A landscape with many valleys, sampled at points; each row gives a point and its height.
A ball rolls from a point to the lowest of its 6 nearest points, and stops where none of them is lower. Distance is the straight distance between rows; heights are no part of it.
k_817: [ 33   2   9 -19  -2  28 -12   2 -40  -8   3   5   2  -9   4  -5  27  34
 -42   0   7  -2]  h=149
k_524: [ 37  -3   8 -30   2  26 -12  20 -25  -7  11  11   6   2   4  -1  40  30
 -28  17  -4  11]  h=38
k_361: [ 51   6  -3 -30  -2  32  -1   5 -49 -12  14  -1  -1   4  -1  -5  34  34
 -43   4   7   7]  h=114
k_735: [ 32   5 -10 -20   0  26  -8  -8 -45 -21  -3   3  -9   4   0   8  25  40
 -45 -14  22  10]  h=100
k_753: [ 48   8 -12 -41  -5  41   0   6 -50 -18  26  14   5  11  -4  -3  33  34
 -33   7  17  22]  h=168
k_741: [-10   8  10   9 -13 -21   6 -11 -29 -14  -7   2  11   9  -4  23 -20  12
 -19 -23  42  27]  h=208
k_876: [ -1   6  -2 -11 -14  -1 -14  11  -5   7  -1  11   2  11 -14   1   9 -10
  -2  -5  18  -9]  h=51
k_343: [-10  11   2   5  -9 -13  11 -12 -22  -9  -6  -4   7   4  -5  22 -25   3
 -12 -26  30  28]  h=175
k_676: [-17 -12  -1   2   1  -1  18   6  18 -11  -3  -3 -14  12   6   5  -3 -11
  15 -10   0 -18]  h=82
k_271: [-28   0  -8  18   3 -28  -4  -1  41  13  -2  -6   7 -30   9 -12 -29 -38
  46  20 -27 -15]  h=108
k_804: [  5   6   0 -13 -14   7 -25   4 -14   7  -2  19   5  -1 -14  -1  13  14
 -14   1  22  -3]  h=91
k_974: [ -7   0   3  -4 -17   4  12   7   1   3   1   5  -5  10   4   6  -2 -16
   0 -12  21 -12]  h=19
k_218: [ 10  -4   1  -7  -6  -2 -24   3 -36   0  -6   2   5  -2 -16  -5   4  16
 -22  -6  28   2]  h=249
k_982: [-18   4  -6   5 -10   0  30  -9  -9   5  -1  -7   2  -7   4  -1 -21 -27
  -3   1  29  11]  h=292
k_734: [-25 -20  -3   9   9 -10  15   3  29 -17  -7 -12 -14  -6  10  -3 -21  -3
  20   3 -12 -13]  h=26
k_631: [ 25   4  -9   5   7  38  -4   2  32   8  19  23 -21  -2  -8  -7   5   3
  31  18 -38 -23]  h=254
k_739: [ -7 -13  -6  -1   3  -3   9   6  15  -8  -2  -8 -21  18   0  -4   1  -9
  13 -14  -9 -17]  h=68
k_531: [ 39   4   5 -23  -4  31  -6   1 -44 -13  10   6   1   1   3  -7  29  35
 -44   1   6   1]  h=118
k_683: [-15  13  -5   5 -10 -15  16 -13 -23  -6  -3 -10   6   6  -5  20 -29  -7
 -11 -15  27  34]  h=24
k_648: [ 18 -11  -7 -10   0   1 -24  -2 -45 -20 -14  -6  -3   4  -4   5  12  31
 -34 -10  37  22]  h=88
k_122: [  7  -5  -2  -4  20  33  -3  16  66   8   1   7 -15 -17 -15 -10   8   1
  39  28 -45 -16]  h=363
k_427: [ -3   2 -21 -12   9   1 -10   0  14   3   4   7  -7  18 -21  -2  12   2
   7  -6   1  -2]  h=269
k_837: [ 32  -4  -2  -4  20  38  -5  18  33   6  23  13 -10   7 -10  -5  12   5
  50  14 -53 -23]  h=218
k_439: [ -8  10   1   3 -10 -10   5 -11 -24 -11   0   0   6  -6  -7  19 -25   1
 -12 -26  27  16]  h=139
k_239: [-24   7   1  13  -3 -23  33 -18 -22   2 -17 -39   1   4  14   9 -19 -28
 -22 -18  10  19]  h=219
k_565: [ 14   0  -6   4  16  36  -1  14  54   4   1  15 -21  -6 -15  -6   1   5
  36  30 -42 -17]  h=518
k_401: [-13  13   0   0 -15 -12  14 -11 -22  -7   0  -2   7  -4 -11  15 -28  -8
  -9 -18  29  20]  h=148
k_20: [-31  -9  -2  15   7 -24  -2  -4  33   0  -5 -12   2 -26   5 -15 -34 -18
  37  17 -24 -15]  h=424
k_532: [  4  11  -8 -11   9  16 -23  -3  10  -4   7  20   2   7 -11   6  26  26
  -2 -12 -10  -1]  h=157
k_797: [ 34   7 -15   1   8  24 -13  -7  13  12  28  25 -11  -1  -3  -7  13   4
  24   6 -34 -19]  h=154
k_744: [-25 -10   0  11  -3  -1  21   4  13  -8  -7  -5 -10   6  15   5 -11 -11
   8   1  15  -3]  h=65
k_189: [ -3  -1  -8 -13 -10   0 -12   8   7   7   0   9  -2  20 -15   7  15  -5
   4  -4  13 -10]  h=74
k_790: [ 11 -15 -11   3  -5   1  -1   2  27   5  -5  -3 -22 -12 -12 -24  -4 -18
  23  25 -35 -21]  h=130
k_664: [  7 -18  17  -3 -13 -15  -9  -4 -50 -15  -5   3   1  17  19  19  14  18
 -39 -18  44  22]  h=49
k_612: [ 31   4 -16 -29  15  17 -33   3  -5  -5  27  12  16  -8  -7  -3  28  19
  11   0 -31   4]  h=63
k_266: [  6   5   1  -8 -10  11 -25   2 -26   1   0  12   9  -8 -11  -5   9  26
 -21   4  21  -4]  h=373
k_272: [ 13  -8  -7   5   9  28  -3  10  50   6   0  14 -21 -11 -15 -10   2   0
  31  32 -36 -16]  h=615
k_680: [-11   7  25  21 -18 -31  25  -6 -57   8 -11 -10  26  21   3   1 -13   5
 -57 -12  52  30]  h=156
k_824: [  7 -15 -13   2  -3  -3   0   2  21  -3  -2  -9 -24  -3 -14 -24  -8 -12
  16  15 -32 -17]  h=75
k_470: [-31  -8  15  16  19 -34   7   6  29  10 -11 -25  10  -7  14  -2 -22 -21
  26   9 -18  -3]  h=103
k_849: [-10  -8  25   7 -14  -6  14 -14 -57 -15  -2   4  23   6  15   8  -1  15
 -53 -19  61  25]  h=80
k_723: [ 33   2  14 -21  -3  22 -14  10 -20  -4   8  16   6   0   6   1  39  35
 -25   9  -4   2]  h=60
k_993: [  4   8  10   3 -10  -9  -2  -4 -33  -8  -5  -1   7   4  -5  17 -24   6
 -15 -32  28  12]  h=131
k_475: [-26  -1 -10  20  -2 -17  -5   3  52  12 -10   3   0 -28  10  -6 -24 -28
  57  16 -24 -27]  h=73
k_480: [-33 -14   6  14  18 -24   9   6  28  -5 -12 -17   5  -8  11 -10 -23 -13
  23  14  -6   1]  h=44
k_354: [  5 -18  15 -20 -22  -4  -1  -8 -67 -16  -3   0   6  20  18   8  25  10
 -54 -19  60  20]  h=207
k_464: [  9  -8 -25  -4  11   3  -3  -6  19   0   7   1 -16  10 -19 -20  -4  -5
  12  11 -21 -11]  h=85
k_105: [-27  -4  -9  19  -2 -21  -6  -1  48  10  -7  -3   4 -33   8  -8 -29 -24
  47  19 -25 -28]  h=128
k_120: [ 32  -2   7 -32  -2  29 -16  18 -22 -12  13  15   9   8   6   2  42  38
 -18  21  -6  13]  h=10
k_187: [ 15  13 -10 -14  14  16 -26  -7   8  -4  18  23   5   4  -9   8  23  21
   3 -18 -26  -4]  h=115
k_109: [ -5   8   7  -1 -22   5  14   0 -10   6   6   6  -2   1   0   7 -14 -17
  -2 -20  23  -9]  h=54
k_411: [ 43   1   0 -35   1  33  -5  16 -36 -11  17  16   5   9   5  -6  37  35
 -27  21   7  12]  h=89
k_146: [-15   1  20  15 -18 -25  16  -8 -39  -4  -3   7  21  21   7  17  -9  14
 -39  -5  51  36]  h=125
k_606: [ 11 -16   4  -7  -4 -11 -21  -6 -51 -16 -12  -5  -2  14   5  13  15  22
 -34 -13  38  23]  h=18
k_170: [  0  14 -14 -14   8  10 -21  -6  15  -2   6  18  -3   9 -12   3  19  20
   2  -6  -4   0]  h=256
k_498: [-16   7  -1  19  -3 -21  35 -16 -16  11 -14 -31   4  -4  15  -3 -19 -32
 -15  -7  12  12]  h=165
k_782: [ 12 -15  -8 -12  -4   0 -21  -6 -46 -23 -13  -2  -5  12   2  11  23  24
 -41  -6  41  20]  h=62
k_463: [-17   0   7  28   2 -22  36 -14  -6  13 -20 -31   0  -6  22  -3 -18 -28
 -18  -1   6   1]  h=93
k_842: [  6   9  13   0 -18  -7  -5  -3 -27  -3   1  -3   8  -3  -9  11 -17  -4
 -11 -28  23  -2]  h=72
k_844: [-21  -9  20  26   4 -21  26   5  10  18 -17 -23   7  -5  31   4 -13 -26
   2  17   4   1]  h=7
k_262: [ -6  -2  -6 -14  -8  -3  -1  12   8   3  -5  10  -7  23 -12   4  12 -10
   5 -11   8  -8]  h=101
k_70: [  7   6   6 -11  -6  16 -23  -2 -20  -2  -2  18   6  -9  -5  -4  18  31
 -29   3  16  -6]  h=519
k_862: [ 16 -11  -4  -8   0  -3 -24  -2 -44 -14 -13  -6   3   1  -8   7   5  22
 -29  -9  33  14]  h=184
k_855: [ -3 -14 -11 -10   5  -1   3   5  16  -4  -4  -4 -15  22 -11  -2   7  -9
  12 -10  -7 -14]  h=121
k_868: [ 23  -2   1  -2  21  40  -2  18  43   5  18  10 -16   4 -13  -2  12   5
  46  17 -54 -22]  h=265
k_873: [ 13   6 -26   0  10  21 -10 -19  19   4  25  18 -13  -1 -14 -15   5   9
  13   5 -21 -11]  h=147
k_630: [  4   4   3 -15 -17   4 -24   8 -22   9   0   9  10   1 -20   2   6   5
 -11  -3  24  -6]  h=52
k_98: [-33   7   3  21   9 -40  -1  -5  36  18   1 -19   9 -20   9 -15 -34 -46
  43   9 -28 -15]  h=104
k_437: [ 29   7 -10 -21  -9  24 -11  -9 -45 -30  -2  -5 -12  13   4  13  32  35
 -50 -20  25  15]  h=98
k_555: [  6 -21   9 -11 -18  -7 -12  -5 -58 -15  -6   0   0  21  13  14  23  14
 -47 -14  53  24]  h=96
k_939: [  2 -16  21  -3 -19 -10   2 -10 -60 -17  -1   3  10  13  21   7  16  13
 -52 -24  55  19]  h=78
k_583: [ 52   9 -10 -37   2  35  -1   3 -50 -15  17   3   2   9  -3  -6  35  29
 -41   4  12  16]  h=117
k_677: [-21  15  26  20 -24 -34  24   0 -37  11 -10  -8  16  28   1  16 -13  -4
 -47  -8  40  35]  h=228
k_479: [ 35   4 -12  -3   9  31 -11   3  16  16  32  24  -9   0   1  -7  16   3
  32  11 -35 -20]  h=173
k_986: [  8 -16   0 -16 -13  -3 -21  -6 -53 -19  -9   0  -3  20   8   9  27  20
 -45  -7  46  26]  h=84
k_889: [  6 -12  -7   2   5  18  -3  17  53  10 -12   4 -14 -15 -13 -14   3  -7
  35  32 -42 -17]  h=520
k_88: [ 32  -1  -2 -29  12  18 -23  17  -9 -17  17  11  17   0  -2   3  40  34
   0   9 -23  19]  h=34
k_168: [-20  -7   1  10  -4  -2  33   6   5   1  -8  -9   1  -2  15  -1 -17 -23
   5  16  23   2]  h=105
k_286: [-17   6  -4   7  -3 -21  32 -12 -19   7 -16 -31   5   2   8   7 -21 -27
 -15  -9  12  22]  h=229
k_859: [ 14  10   8 -17   6  17 -26   9  -3  -2   8  20  10   2   2  10  37  31
 -13  -6 -13   2]  h=58
k_322: [-31 -14  -1  13  15 -28   1   1  29  -2  -8 -19   7 -16  10 -10 -25 -13
  33  13 -20  -5]  h=316
k_720: [ 11  -3 -19   4   4  22   0  -6  29   7  10  13 -25  -2 -16 -17   1  -6
  19  22 -24 -12]  h=181
k_344: [-37  19   9  31  13 -35  15 -14  45  25   3 -22   0 -13  14  -8 -37 -49
  36  -1 -31 -19]  h=70
k_191: [ -5 -12  26   9 -16 -12   7 -15 -49 -14  -2  11  14  14  23  14   3  20
 -43 -20  53  23]  h=66
k_432: [ 54  25 -19 -50  -4  36  -6  -3 -58 -22  23  15  13  17 -11  10  31  41
 -32 -10  29  35]  h=23
k_917: [ 12   2   6  -8 -13  -8 -16   6 -31   5  -1   2   9  -2 -16   0  -7   6
 -15 -17  22  -2]  h=57
k_759: [  1 -14 -14  -3   6  -2   0  -1  17  -1   1 -10 -19   9 -15 -16  -2 -10
  14   3 -25 -18]  h=56
k_473: [ 17 -17  11  -2  -9 -18 -18  -7 -47 -14 -12  -3   5  17   6  17   9  18
 -29 -17  34  16]  h=50
k_701: [-16  10  -3   2  -8 -21  30 -10 -21   1  -6 -26   8   4  -3   8 -26 -26
 -16 -13  22  29]  h=206
k_821: [ 27  -3   1   0  21  39  -1  14  45  10  16  14 -16   3  -7  -1  15   5
  44  14 -52 -23]  h=273
k_34: [-14   2  23  12 -15 -20  15 -12 -49  -5  -5  12  22  11   9  10 -11  14
 -47  -5  58  33]  h=94
k_79: [ -9  -5  17   9  -5  -5  26 -21 -63  -8  -9  -2  29   9   8   5  -3  16
 -63 -19  72  35]  h=119
k_512: [ -2  -1   0 -13 -11   0  -4  10  -2   8   1   7  -1  19 -10   8  10 -10
  -2 -12  13 -14]  h=61
k_319: [-17  12  12   8 -17 -29  16  -6 -24  -3 -11  -8  14  21  -4  23 -17  -2
 -24 -13  34  42]  h=243
k_359: [ -7 -20  -3   1   4  -7  10   2  21 -11  -4 -13 -21   3   0 -12  -9  -9
  19  -4 -22 -23]  h=42
k_282: [-36 -11   0  17  12 -34  -3  -1  31   4  -6 -21  11 -16  10 -13 -36 -21
  38  13 -26  -6]  h=481
k_682: [-14 -17  -2   4   6  -4  12   5  17 -16  -5 -12 -15  10   5  -8 -11  -7
  17 -10 -10 -19]  h=35
k_948: [-22  -8  -4  18  -5 -13  -4   3  41  -3  -8  -1  -4 -33   9 -11 -24 -20
  37  15 -28 -27]  h=238
k_964: [-17   3  -6   4  -5  -9  32 -10 -11   6  -6 -18   4  -6   8  -1 -22 -30
  -8   4  19  13]  h=306
k_331: [  8  13 -20  -9  17  15 -16 -13  14  -2  18  17  -5   6 -16  -1  15  11
   8  -9 -14  -5]  h=212
k_302: [  1 -10  -5   5  -4   4  -7  13  48  11 -21   1 -15 -21  -8 -14  -4 -17
  36  22 -43 -24]  h=393
k_566: [ 11   3 -25  -4   8  20  -7 -10  21   4  18  12 -23   2 -16 -18  -1   5
  16  12 -23 -10]  h=120
k_468: [ -8  11   3  -2 -19   1  12  -4 -22  -4   2   4   5  -4  -5   9 -26 -11
  -5 -24  31   0]  h=77
k_962: [  1   0 -23  -8  10   7  -4   0  16   0   9   7 -12  15 -22  -9   3   4
  12   0  -9  -5]  h=182
k_129: [ 30   7 -12 -22  12  18 -25  -6  -3   3  30  14  13  -8  -5  -3  27  13
  12  -8 -34  -1]  h=81
k_220: [-20  -4  -8  18   3  -9  -4   4  56  12 -15   8  -2 -29   8  -9 -16 -22
  55   5 -33 -41]  h=143
k_288: [ 35   2  -8  -1  18  37  -7  16  32  12  24  19 -13   6  -3  -4  14   0
  40  16 -42 -17]  h=200
k_69: [ 16   6  12 -15   3  21 -23   8  -8  -3   8  23   9   0   4   6  32  29
 -22  -1  -3  -2]  h=107
k_413: [ 30   0 -10 -29  13  19 -31   6 -11 -11  24  10  18  -9  -4  -1  32  24
  11   2 -29  11]  h=45
k_685: [-13   6  22  13 -18 -25  17  -8 -44   2  -6   4  24  19   6  10 -11   9
 -49  -2  56  36]  h=123
k_104: [  1 -13  -1 -26 -22   4  -9  -6 -60 -23  -1   1  -5  19  11   7  29  16
 -54  -8  54  29]  h=354
k_826: [-24   8  -6  24   4 -38   4  -6  44  28   2 -12   4 -17  12 -11 -32 -50
  54  13 -29 -23]  h=46
k_707: [-51  20  20  39  20 -36  14 -12  48  18 -11 -22   5  -6   9  -1 -33 -34
  28  -6 -16 -11]  h=150
k_325: [ 15   9   2 -16  12  13 -26   5   1  -6  15  14  11   2   0   8  32  27
  -6 -11 -25   5]  h=55
k_441: [ 12  -3  14   1  -7 -13 -12 -10 -42 -10  -7  -2   8   6   0  18  -8  15
 -22 -30  29  14]  h=111
k_597: [-20 -17  -2   8   3  -9   9  -1  23 -15  -3 -13 -16 -10   4 -14 -18  -8
  20  -1 -24 -19]  h=33
k_924: [-16  10  -7   0 -12   2  25  -7 -15  -3   1  -3   0  -5   1   7 -27 -17
  -3 -12  30  10]  h=21
k_372: [ -7  10 -13 -14   2   6 -19   2  12   7   4  20   2  15 -12   7  18  12
  -1  -6   7   2]  h=163
k_48: [ 38   6  -4 -17   0  32 -10  -4 -44 -14   5   1  -6  -4   0  -1  26  35
 -45  -7  10   3]  h=110
k_721: [-46  20   5  41  18 -35  21 -19  52  23   2 -20  -9 -14   9 -12 -41 -51
  35   1 -25 -14]  h=83
k_877: [-12  -9  -5  14  -5  -8  -6  10  52  14 -20   7  -8 -33   7  -4  -9 -20
  47   6 -38 -37]  h=202
k_615: [ -7  -5  -6  -4  26  22  -4  13  70   7   1   2  -7 -27 -19 -17   3  -2
  44  21 -56 -15]  h=333
k_221: [ -5   0  23  12 -15 -21   5  -8 -34 -15  -8   6  10  13  10  27 -12  19
 -29 -20  43  25]  h=97
k_602: [  9 -12  -9   2  -3  13  -2   9  41   8  -7   6 -24 -12 -11 -18   0  -9
  28  36 -33 -15]  h=478
k_882: [-10 -18  -4  10   3  -7   3  -1  25 -11  -3 -16 -20 -12   0 -16 -18  -7
  21   1 -29 -25]  h=40
k_378: [ -4  -4  -6 -11  -4  -3   5  10   6   3  -1   2 -11  20  -7   2   7 -16
   8 -12   6 -13]  h=133
k_312: [-28 -13  13  19  18 -26  16   9  23   9 -20 -22   9   1  22   0 -14 -18
  19  14  -6   0]  h=14
k_309: [ 24   1  10 -21   2  17 -22  12 -11  -4   7  15  11   5   6   8  39  29
 -20   4 -15   7]  h=36
k_313: [ 22   6   6 -12  -3  26 -15   1 -30  -8   2  11   1 -12  -1   0  23  36
 -40   3   9  -5]  h=341
k_60: [-18  14  17  15 -24 -36  25  -2 -32   3 -12  -6  14  24   1  22 -11  -5
 -35  -7  38  40]  h=233
k_385: [-10 -10  -1  17  -5  -4  -7   7  50   7 -19   0  -7 -28   5  -6 -10 -22
  42   9 -40 -34]  h=260
k_577: [-15 -16  -1  11  -3 -11  -2   2  27  -8  -4  -9 -12 -19   1 -16 -19 -14
  23  10 -35 -24]  h=76
k_660: [ -4   5   9  16  -8 -21  26 -15 -67   1 -21 -15  33  19   2   9  -9   9
 -62 -23  71  38]  h=15
k_607: [-17 -15   0   5   2   2  19   5  21 -14  -7  -8 -15   6  12   7 -11 -10
  13  -4   6 -13]  h=41
k_176: [ 22   7  -2  -9   1  25 -19  -5 -35 -10  -3   6  -2  -8  -2  -4  14  38
 -39  -1  23   1]  h=298
k_515: [ -7 -11  -3   6   6  -4  -5  19  57  16 -22   1  -4 -23  -6  -9   3 -17
  46   7 -48 -35]  h=274
k_831: [-21 -18  15  19   8 -21  25   9  21  12 -18 -22   8   1  20   3 -12 -23
  12  17   7   3]  h=9
k_922: [-26 -17   1   8   6  -8  20   6  21  -5 -10 -10  -5   3  12   0 -16 -12
  16   8  11   0]  h=16
k_599: [-24 -14   0  17   0 -13   1  -4  31 -10  -7 -11  -9 -20   4 -15 -27  -9
  27  10 -26 -21]  h=113
k_299: [-17   7  -5   4  -7 -11  27 -11 -14   4  -5 -16   6  -7   1   4 -28 -26
  -9   1  22  16]  h=277
k_535: [  9  -9   0  -5  21  38 -10  18  59  -9  33   2  -9 -11 -20 -19   6  -6
  55  17 -76 -23]  h=334
k_259: [-23  -4  27  31  11 -35  21   6  25  20 -24 -22  12  -4  24   4 -18 -26
   8  10  -5  -1]  h=12
k_452: [-39  13  12  31  16 -40  12 -12  44  18  -1 -22   6 -12   8  -7 -35 -47
  38  -2 -29 -15]  h=86
k_711: [ 33  -1   8 -28   5  20 -21  17 -13 -13  14  12  11   2   4   6  41  33
 -14  13 -10  15]  h=28
k_992: [ 55  13 -21 -39  -1  31  -4   1 -56 -20  14  -2   3  16  -7   9  36  33
 -44 -11  21  23]  h=126
k_822: [  4  11   4 -10  -2  20 -24   3   1   3   4  25   8  -1  -5   9  25  28
 -17   1   5  -4]  h=171
k_717: [ -6  -4  -5  -1  27  25  -6  11  68   0  10   7  -8 -24 -14 -17   6   0
  49  19 -59 -18]  h=332
k_580: [-23   1  -4   4  -8  -4  30  -6  -3   6  -4 -14   3  -6  10   1 -21 -26
   1   7  25   7]  h=275
k_67: [-36   3  25  32  18 -41  15   2  37  19 -17 -24  12  -2  16   1 -25 -27
  24   0 -20  -3]  h=144
k_179: [ 25   9 -13   1  11  30  -5  -6  25  13  24  23 -20  -3  -8 -12   8   8
  22  12 -29 -16]  h=172
k_725: [ 10   9   1 -12   4  16 -21   1   4  -6   9  22   7   4  -3   8  31  26
  -6 -10  -9  -3]  h=102
k_375: [-35   2  28  46   9 -31  22  -5  23  21 -23 -19   7  -7  23   1 -25 -23
   6   4  -2  -9]  h=31
k_600: [-36   3  12  22  17 -39   6  -7  30  18  -2 -22  13 -14  11  -7 -31 -33
  34   1 -28  -8]  h=262
k_97: [-31  -2   1  18  10 -35   0  -3  33  15  -5 -16  11 -16   7 -14 -34 -35
  39   8 -25 -10]  h=226
k_634: [ -4  11 -10 -13   0   9 -22   4   3   6  -1  22   4  12 -17   3  20  15
  -8   1   9  -2]  h=116
k_246: [  3  -6   3  -6  22  36  -8  10  67  -6  29   5  -7 -23 -13 -20   8  -1
  54  16 -74 -24]  h=331
k_287: [ 20   1  -6   6  13  40   0   9  45   6  13  17 -21  -5  -4  -3   7   5
  34  24 -43 -18]  h=425
k_201: [ 11  -5 -14   6   0  21  -1   5  39   4   1  10 -22  -6 -12 -18   0  -4
  23  35 -30 -15]  h=426
k_418: [ 38   1 -13  -3   8  33 -14  14  17  18  31  21  -6   2   0  -4  19   3
  42  14 -36 -20]  h=178
k_417: [-29   8   5  30   7 -37  13 -12  45  31   2 -12   5 -16  14 -10 -38 -54
  44   7 -31 -20]  h=59
k_932: [  3   3   8  -7 -17  -3  -6   8 -21  12   2   7   6   2 -13   2   0  -4
 -10 -14  20  -8]  h=48
k_610: [ 53  22 -20 -50  -4  44  -6   1 -52 -22  32  16   6  11  -8   0  31  38
 -28   1  28  27]  h=336
k_253: [  0 -14 -14  -6   8  -3   6   1  19  -7   2  -8 -18  15 -16 -16  -1 -10
  16  -6 -20 -19]  h=64
k_121: [-10   9   4   1 -18   5  18  -6 -11  -1   3   3   2  -2  -1   5 -22 -14
  -3 -14  25   1]  h=87
k_652: [ 28  11 -13 -13  11  15 -20  -7   1   5  30  17   4  -4  -6  -8  20  12
  14 -10 -33  -5]  h=112
k_881: [ 16  -6 -10 -20 -11  13 -17  -9 -49 -26  -8   0  -7  14   9  15  27  30
 -48  -7  43  22]  h=95
k_224: [ 25  12 -11 -23 -16  22  -8 -11 -53 -30   4   2 -11  21   6  24  38  34
 -53 -23  33  22]  h=109
k_405: [-14  -3   4  17  -1 -17  37 -11 -14  15 -13 -29   2  -7  17  -6 -21 -33
 -12   2  11   6]  h=132
k_21: [ 12  -7 -19   1  -5  12  -2   0  32   7   1   7 -29  -6 -14 -21  -7  -9
  21  30 -32 -15]  h=225
k_374: [  0   3  -1 -11 -15  -1 -19   8  -7  11   1  16  10   3 -13  -2   8   3
  -9  -3  22  -4]  h=53
k_99: [ 49  12 -10 -27  -2  30  -1  -6 -52 -21   8  -2  -7  13  -2  13  34  32
 -45 -13  16  13]  h=106
k_152: [-39   6  14  29  18 -41  10  -5  37  21  -1 -25   8 -10   9  -7 -36 -38
  33  -4 -30 -10]  h=140
k_832: [  8 -11  18   6 -11 -19 -13  -8 -45 -17  -7   3   7  12   9  22  -2  17
 -28 -27  36  20]  h=25
k_268: [-40  19   9  36  12 -35  20 -16  49  22   5 -18  -5 -11  11  -8 -39 -53
  38  -2 -30 -21]  h=71
k_57: [ -2   8  -3 -14  -7   4 -16   8   0   9  -1  20   7  10 -14   3  13   7
  -3   2  13   0]  h=69
k_895: [ 23  -2 -13 -13   0  19 -14 -10 -47 -27  -9  -2 -13   6  -1  13  27  39
 -47 -14  36  16]  h=90
k_237: [ 32   3  13 -20  -2  27 -15  11 -26  -5   6  13   5  -2   6  -3  34  32
 -33   5  -1  -1]  h=99
k_2: [-16   7  12  13 -15 -23  13  -5 -29  -8  -7   3  11  14   1  22 -17   9
 -23 -15  40  39]  h=189
k_149: [-16  17   1   3 -11 -25  20  -5 -25  -3 -12 -15  11  13  -6  22 -21  -9
 -21 -15  28  39]  h=169
k_959: [ 27   2  -4 -21  13  14 -29   5  -5  -4  17  13  15   0  -2   5  33  27
  -1  -7 -29  11]  h=39
k_632: [  1  13  -5 -10  -5  11 -22   5  -1   4   0  24   4   1  -9   6  22  22
  -9  -1  10  -3]  h=136
k_768: [-39  10  26  40  14 -35  18  -2  36  23 -20 -20   8  -6  19   9 -26 -23
  18   3  -9  -7]  h=67
k_210: [ 27  12 -16  -6  12  20 -20 -11   7   4  27  21   1  -4  -7 -10  18   7
  17  -6 -36 -10]  h=122
k_348: [-23  15   6  12 -14 -29  29 -10 -21   1 -19 -28   4  18   6  24  -9 -19
 -29 -20  17  34]  h=270
k_956: [ 15  -4   6  -5  -7 -15 -18   0 -42  -3  -8  -5   8  -2 -11   8  -8  12
 -19 -22  23   4]  h=129
k_563: [-47  15  23  43  20 -36  17  -6  44  20 -19 -21   7  -6  12   4 -29 -26
  19  -2 -11  -6]  h=124
k_111: [-16  -2   3   8  -2 -15  34  -5  -9  14  -9 -26   2  -6  13  -4 -21 -34
 -11   5  15  11]  h=170
k_219: [-14  11   6   5 -12 -22  14  -6 -25  -9  -8  -6   8  10  -4  25 -21   4
 -20 -18  34  40]  h=198
k_425: [-28   1 -13  20   1 -28  -6   0  44  22  -2  -3   6 -26   9  -7 -31 -42
  55  21 -20 -24]  h=20
k_966: [  6  10   6 -11  -8  19 -21   1  -7   2   1  24   8  -3  -2   4  27  32
 -19   2   5  -6]  h=242
k_495: [  0 -17  -5   8  -6  -2  -2   4  26  -4  -6  -5 -20 -17  -4 -23 -11 -15
  26  10 -39 -29]  h=79
k_471: [-31 -15   5  12  11 -19  18  10  23   2 -14 -19   2  -5  13   1 -17 -16
  16  19   0   1]  h=13
k_591: [  2   5 -23 -10  13   8  -9 -10  16  -2  15   6 -11   7 -19 -14   4   5
   8   2 -13  -3]  h=146
k_923: [  8  -7  -1  -5  22  36  -7  17  60  -6  17   5 -10 -14 -15 -15   8   1
  50  13 -66 -20]  h=326
k_217: [ 13   2  -5 -10  -3  11 -20  -1 -37  -8  -8   2   3  -8 -11  -6   7  31
 -30  -1  27   3]  h=542
k_525: [-15  14  24  17 -24 -33  23  -2 -48  10 -11 -11  22  23   0   9 -14  -2
 -53 -11  46  30]  h=187
k_980: [-29 -17  -1  11  12 -12  10   2  25 -18  -8 -15  -8 -13   9  -9 -26   0
  23   5 -17 -10]  h=37
k_469: [-24  20  15  10 -23 -33  25  -3 -28   2 -12 -16  10  25   5  24 -11 -14
 -36 -13  29  37]  h=289
k_71: [-21  -3  20  35   5 -25  29  -4  13  19 -21 -21   5  -6  31   1 -20 -24
  -2  12  -1  -5]  h=11
k_487: [ 38   9 -18 -10  10  31 -16   9  12  16  31  20  -1   0   4  -8  23   2
  34  12 -34 -16]  h=177
k_972: [-21  -2  -2   7 -10   2  29   0   2   0  -3  -2  -3  -1  11   2 -14 -17
   5   3  25  -1]  h=216
k_655: [ 23  -1  -8 -10   0  21 -14  -9 -41 -21  -9   0  -5  -4  -5   2  15  39
 -42  -5  28   8]  h=134
k_351: [-16  -6   6  17   0 -16  30   0  -3  16 -15 -23   3  -4  19  -4 -17 -28
  -1  13  10   4]  h=47
k_957: [ -6  -5  -1  -5 -10   2  12  10   7   1   2   6  -8  19  -1  10   3 -16
   4 -14  10 -14]  h=92
k_459: [ 16 -11   5  -4  -5 -15 -20   2 -47  -9 -12  -6   5   8  -8  11   1  16
 -26 -19  32  15]  h=127
k_968: [-20 -13   4  12  -2 -11  27   4   5  10 -10 -17   1  -6  20   1 -15 -22
   5  18  15   5]  h=30
k_77: [  0   3   6  -5 -24   3   7   6 -16   6   2   7   2   7  -7   2  -3 -13
  -3 -17  16 -16]  h=43
k_245: [ 20   3 -17   4   6  28  -2  -6  29   4  16  20 -22  -7 -12 -11   2   2
  24  24 -29 -16]  h=222
k_905: [  1 -16  -7   3   8   2  -8  19  58  15 -24   0 -10 -18 -13 -17   2 -13
  37  19 -47 -23]  h=359
k_810: [  1 -12  -5  -5  17  19  -7  16  63  10  -7   4  -7 -22 -15 -16   3  -6
  43  24 -51 -11]  h=337
k_307: [ 37   6 -22 -19  10  23 -26  -2  -2  10  36  18   8  -8   0 -14  25   7
  26   9 -32 -11]  h=135
k_748: [ -3   2  -9 -14  -1   1  -7   7   9   5   1   6  -8  21 -13  -1  12  -5
   7  -7   2  -5]  h=138

Where does a ball stop that starts at each point below?
k_717 => k_120
k_525 => k_606
k_427 => k_974
k_176 => k_606
k_535 => k_120
k_615 => k_120
k_168 => k_844
k_99 => k_606
k_677 => k_606
k_956 => k_974
k_565 => k_120
k_266 => k_974
k_744 => k_844
k_70 => k_974
k_600 => k_425

Two balls start at each pair of points below. Name the first point that both come to, or write none.
k_748, k_262 => k_876
k_372, k_378 => k_876
k_487, k_821 => k_210
